Points, in no order, along strands that fork and pass close to each other.
In the rows, zero is written as 128.
Two points are linked if the straight distance between their rows is under 113. Some points are linked to none.
boz: [109 132 186  87 131  79 108  81  88  96 148 158 131  95 108  75 115 158
  96 101]
gunuz: [151 112 144 168 109 103 167  84 112 107 174 129  86  77 171 119 122 142
 102  89]
nogi: [100 164 156 117 110 109  99 114 113 150  77  65 105 114 170 142 135 134
 124 115]
Gugez: [119  80 118  86  84 118 119  96 144 112 111 190 145 132 108  97  83  53
 116 116]
zof: [112 171 143  92 130 107 125 110 121 145 101  98 153 111 138 173 114 119
 125 102]
vipin: [156 119 138 152 132 164  89 140 111 197 119 150 137 187 127 134 106 100
 202 142]
Fal: [101 131 154 177 133 127 149 196 127 123 179  83 144 120 161 147 111 130
 138 113]
filat: [ 84 163 102 127 128 125 142 120 128  80  67 108  94  77  96  91 107 113
 148 120]
fogef: [119  74 125 111 114 153 128 100 156 143 103 164 126 152 143 104  92  32
 157 139]
ruto: [162  96  80 119  95 114 120 134 100 174 116 210 117 173  75  91  83 141
 158 122]
fana: [126 131 136 187 121 182 159 172 143 118 132  61 104 159 139 126 124 154
 166 161]
mulos: [135 130 133 114 129  96 150  93 143 127 200 192 116 136 111 137 106 161
 113  64]
goz: [100 177  66 161 152 133 140 156 114  80 101  98 102 162 130 117 138  88
 118  99]
zel: [118 120  51 129 152 134  55 127  91 112 100 142 142 125 132 100  92 155
 121 107]
zakuv: [150 132 131 116 136 166 112  83 103 141 104 104 155 135 148 137 182 127
 174 199]
suv: [171 106 115 172  82 120 120 143 122 119 154 134 130 126  73 119 105 154
 123 129]
peta: [107  95 124  95 179 118 174 144 125 109 154  99 116 125 115 103 124 110
 117 149]
fef: [150 144 148 140 105 150 104  83 122 119  86 107 110 131  98 145 174 142
 158 191]
pomi: [170 101 158 121  93 137 105 110 140 126 100 132 106 175  86 156 163 120
 135 176]
Disi: [139 137 123 165 128  72 147 131  98 103 163  97  75 152 126  83 143 151
  90 137]
ket: [168  78 128 121 117 173 136 163 154 125 111 121 123 190 114 174 150 127
 134 154]
veno: [139 129 118 118 102 167 108  71 159 102 105 131 116 105 155  89 125 159
  82 109]
femi: [168 139 118 130 132 152 145 100 151 114 104 141  97 138  76 147 160  86
 117 104]
razo: [115 192 116 216 170 156 147 179 111 117 125  82 157 145 153 124 233 146
 124 143]
Morud: [ 95 186  95 176 127 166 150 197 129 124 130  86 151 134 137 111 179 156
 119 141]
tefu: [123 145 117 140 137 128 138 158  87 111  86  88 121 112 160 129 161 161
 162 170]
zigaf: [143 117 141 136  91 105  79  82  66 109 163 113 163 132 107  80  66 130
  99 136]
dosev: [141 105 162 109 105 106 161 115 175 105 186 119 106 186 105 154  84  85
 132 146]
dig: [115 104 118 131 179 111 127 164 138 119 203 126 143 155  83 167 122  98
 110 112]
Gitab: [138  88 208 100 121 104  82  98 128 136 165 154 111 160 118 131 162 120
 100 169]
nevoz: [130 142 162  85 108 156 126 131 184 121 113 160 157  91 119 177 137 141
 122 152]
giz: [136 179  66 165  90 126 113 167 116 133 106 128 110 139 140 115 115 186
 137 105]
sopu: [133 122 141 136 138 133 155 103 156 138 188 165 135 108  96 120  65 125
 130 102]
pameg: [147 102 115 137 187 170 146 127 154 124 115 123  68 151 103 130 147  81
  91  96]
dobeg: [121 162 174 189 109 117  90 119 111 143 128  88 103 127 120 133 108 162
 167 120]
golit: [140  96 122 161 118 159 122 134 137  99 109 162 150  28 117 130 108 142
  91  94]
padu: [101 204  90 118 125 150 115 127 156 126 127 129 168  83 149 121 148 186
  96 122]
par: [106  97  94  97 166 120 115 163 147 150 163 177 174 154  79 153 134  69
 117 136]
nur: [127 162 156 105 158 165 182 129 172 153 121 114 150 137 150 174 187 154
 186 129]
kalim: [ 93 136 108 101 138 132 154 113 104  83  96  67 128 107 102  92  89  77
 146 147]
Nav: [ 99 156  76 125 111  83 163 151  71 133 143 123 187 101 110 158  89 144
 152 132]
vav: [118 100 164 114  94 100  65  77 106 148 145 171 163 117  85  76 140  80
 115 184]
kap: [102  81 110  48 159 141 112 120 153 113 102 180 146 129 164 138 108 101
 130 156]
nizo: [154  84 145  93  92  92 153 131 160 127 143 172 121 180 122 179 117 108
 145 133]
dupib: [154 140 139 120  85 108 148  96 134 107 177  96 119 171  90 147 133  86
 148 169]
Gili: [ 98 144 197 145  97  81  99 116 136 100 137  98 109 139 135 114  92 154
 121 115]
revem: [ 88 150 125 201 120 109 126 183 129  65 172 124 134 108 148 159  98 159
 129 119]
Koliv: [ 90 152  76 131 169 127  74 142 108 105  89 128 117 144 100 123 107  96
 112  88]
rokil: [155 132 133 108 132 107 117  97 118 177 138 138 118 144 119 123 138 124
 143 138]
gef: [145  82  90 124  84 130 148 135 111 128 150 183 156 114 105 144 101 111
 177 154]
dokis: [133 122 140 146  98 103  98 111  76 133 127  73 157 130 103 120 100  91
 112 142]
kura: [131 139 115 108 155 168 146 138 158 121 117 145 136 114 114 199 173 134
 152 138]
febav: [112  97 114 104 141 164 124 129 163 118 109 159 135 150 140 132 103 103
 183 169]
basi: [115 112 113  65 175 163 139 132 147 111 115 109 139 127 195 140 126 124
 118 140]
rez: [133 191 150 155  91 124  75 137 121 132  91  94 147 100  96 127  85 145
 128 109]
lifem: [ 99 139 128 126 106 100 131 152  81 122  49  79  94 140 183 115 147 155
 147 126]
Karar: [112  54 151 106 160 138 104 150 128 109 114 173 117 115 139 117 123 169
 117 124]
nedu: [107  80 121 135  88 123  70 114 122 165 149 169 160 153 112  86 148  64
 149 208]
fubav: [122 155 111 136 148 135 120 153 142 176 112  90 107 112 153  87 120 151
  57  88]
Loka: [172 104 161 123  80 118  90 117 130 132 159 173 147 131  89 121 113 179
 105 154]
kek: [132 138 146 134 112 130 164 112 170  99 160 169 111 108  95 162  85 121
 171 117]
Sapi: [105 151 128 150 107  67 116 108 103  56 165 121 104 115 162  75 147 151
  64 120]
Meru: [ 95  97 175  96 197 117 141 137 149 130 138 121  92 103 122 117  93 102
 128 125]
Zesa: [122  76 158 121 110 139 103 157 146  88  90 141 111 105 178 130 141 165
  76  88]
Dusin: [151 112 116 120  84 135  75 126 104 203 113 182 122 156 100 104  97 170
 168 155]
vakur: [139 159 101 100 142 164 128  89 164 108 133 134 134  94 167 111 163 173
  76 146]
Pog: [102 110 162 121 119 102  98  95  84 156 158 113 147 146  71  93 105  70
 142 162]
gonog: [140  98  70 128 108 124 136 142 123 127 128 185 132 141  97 112  87 166
 127 136]
vora: [136 128 102 157 149 127 157 118 109 100 187 105 127  84 171 110 160 152
 105 111]
lasu: [146 105 116  83 116 110 148 101 168 151  80 187 148 102 107 118  90  81
 118 100]
nepop: [138 130 141 124  74 148 127 113 150  69  92 138 152  88 182 116 126 180
  63  89]
gan: [110 148  85 143 138  85 120 125  82  86 164 109 145  87 131 117 137 139
  68 102]
sovuz: [137 138 148 169  76 109 123 127 123  85 122 113  87 125 182 171 141 174
 154 123]
Somi: [116 155 150 186 130 184 153 221 175 130 101  60 128 143 141 109 154 157
 127 150]
Sadum: [126 178 143 104  99 146 124 104 182 123 106 127 153  77 140 174 118 124
  93  95]
kizuf: [138 126  88 102 143 112 179 160  83 176 135 132 175 130 113 121 101 142
 144 138]
Zoze: [131 140  86 129 129 164 128 120 116  82  91 131 118  59 107 117 102 132
 118 113]
vakal: [118 136 122 175 106 114 134 123 141  61 146 135 103 100 123 154 111 146
 156 108]
kunog: [ 95 150 137 165 176 126 128 133 108  98  94 103  90  94 142 136 191 124
 148 127]
Lepa: [135 104 100 123 123 143 150 148 133 180 136 191 178 107  99 138 123  72
 211 177]
Bogag: [124 153  90 136 201 148 153 138 116 183 123 127 113 115 149  83 130 157
 103  85]
badu: [131 109 158 126 117 110 108  96  83 113 142 104 106 129 200 164 146 177
 139 130]
Dag: [166 115 146  73 121 146 151 125 175 178  87 152 121  98 117 126 100 126
 115  99]
gisa: [148 156 120 161 139  79 139 130  63 133 140  80  96 172 165 116 189 137
 106 118]
zoda: [110 161 131 124 167 161 117 142 144 169  85  52 128 151 165 121 122 100
  80  77]
gamu: [ 97 178 122 125 114 141  83 143 165 139 105 113 160 125 109 127 115 164
 118 148]
ruki: [143 148 100 130 119 114 176 131 120  75 155 116 153 149  82 159 152 107
 175 162]
nanen: [123 138 178 105 144 153 141 147 126 180  73  48 129 123 174 124 141 122
 115 122]
gemu: [112 162 144 173 180 129 122 172 105 139 120  95 115 124 178 149 231 144
 133 114]
Kef: [103 112 158  96 119  87  89  82  75 112 135 144 142 147 146  94  75 137
 113 130]
kub: [155 122 164 110 123 140 103  98 106 156 113  82 138 136 194 163 158 157
 147 172]
zot: [129 143 109 162 130 157  83 162 118 166  90  63 140 162 127 147  97 112
 109  92]
Feni: [139 114  88  93 154 141 171 122 106 195 129 193 141 122 130 125 142 114
 213 153]
Bigo: [141  65 163  84  96 107 133 102 179 162 154 221 141 157 134 124 175  99
 140 171]
fadi: [131 143  46 116 175 161 119 122  91 166 111 150 134 113 129 100 122 143
 120 106]
tozuz: [132 123 146 130 139 105 124 142 145 127 145 163 115 133 127 138 112 150
  76  46]
volo: [129 108 143 144 163 146  82 116  99 155 139 138  96 203 147 139 118 120
 215 133]
Zutug: [159 103 108  84 173 121 209 141 105 189 163 162 155 139 128 135 117 112
 171 137]
daka: [114 150 136  85 179 167 194 118 168 125 133  98 152 131 183 162 147 113
 136  98]
Sanu: [135 118 129 121 108 149  56 109 136 224 113 164 124 193 107 109 125 106
 165 166]
Lorol: [135 132 181 125 113  96 109  72 130  83 126 140  79 114 117 113 108 136
 106  92]
bemi: [ 98 142 130 181 135 134 165 179 104 118 136  87 129 160 132 116  96 147
 178 124]
vavi: [105 151 106  98 157 128 192 107 123  97 134  58 128 132 120 100 140  98
 118 159]
nomu: [141 149  80 202 120 125 163 163 120  98 124  82 110 168 163 125 142 107
  83  94]
Bofuf: [157  84 134  66  99  80 164 111 147 146 133 172 143 170 118 163 176  73
 143 187]
Zif: [111 101 151 106 177 108 133 129 145 132  95 115  70 136 107 143 140  75
 133  96]
faro: [116  81 160 109 148 114 109 178 149 152 150 179 121 137 105 121  91 162
  94  95]
rizi: [130 144 147 168 118 139 108 150 131 118 122 146 150  33 165 160 125 160
  87  64]
gep: [149 159 115 184 115 125 129 151 138 139 149 121 143  74 178 119 164 151
  85 100]
ratuz: [155 103 198 122 107 122 103  97 146 149 204 164 145 125 101 131 121 121
 103 158]
zez: [106 177  77 152 133 129 196 133 135  89 107 102 122  86  99 114 133 113
 174 122]
veg: [144  81 189  75 132 104 133  95 183 158 158 153  90 144 129 132 169 106
 109 157]
Robu: [186 145 125 113 136 154 144 118 161 158  93 152 111 118  77 163 200 116
 155 147]
vek: [125 131 110 163 155 109 149 176 109 126 195  84 156 148 117 150 143 136
  97 115]

Follow the links from the first point to the second, and from the first to the third. Name the last point that the two ways share.
fubav; Sapi; Morud | nogi
Gitab; kizuf; volo | gonog
badu; gamu; razo | vakal
dobeg; nevoz; kub | vakal
Somi; goz; Gugez | nogi
Zutug; volo; ruki | gonog
kap; zot; Disi | kura
dig; nepop; daka | Fal
zez; Morud; lasu | kura

A fork is a point with three links. Follow the links from the first point to the second and name the forks in between, in order.
nomu; fef | zoda nogi Fal vakal
faro; fana | vakal Fal
Gugez; Meru | kura
ket; nanen | vakal Fal nogi
gemu; Robu | nogi kura
lifem; Karar | Fal vakal
kizuf; vipin | gonog
goz; razo | zoda nogi

A fork is a point with three links, a tip a point with one. Leave the first point through the second and follow the links. Name the first fork or tip that comes.
dobeg; Gili | nedu
Kef; boz | vakal
dupib; dosev | gonog
Dag; lasu | kura
lifem; tefu | Fal
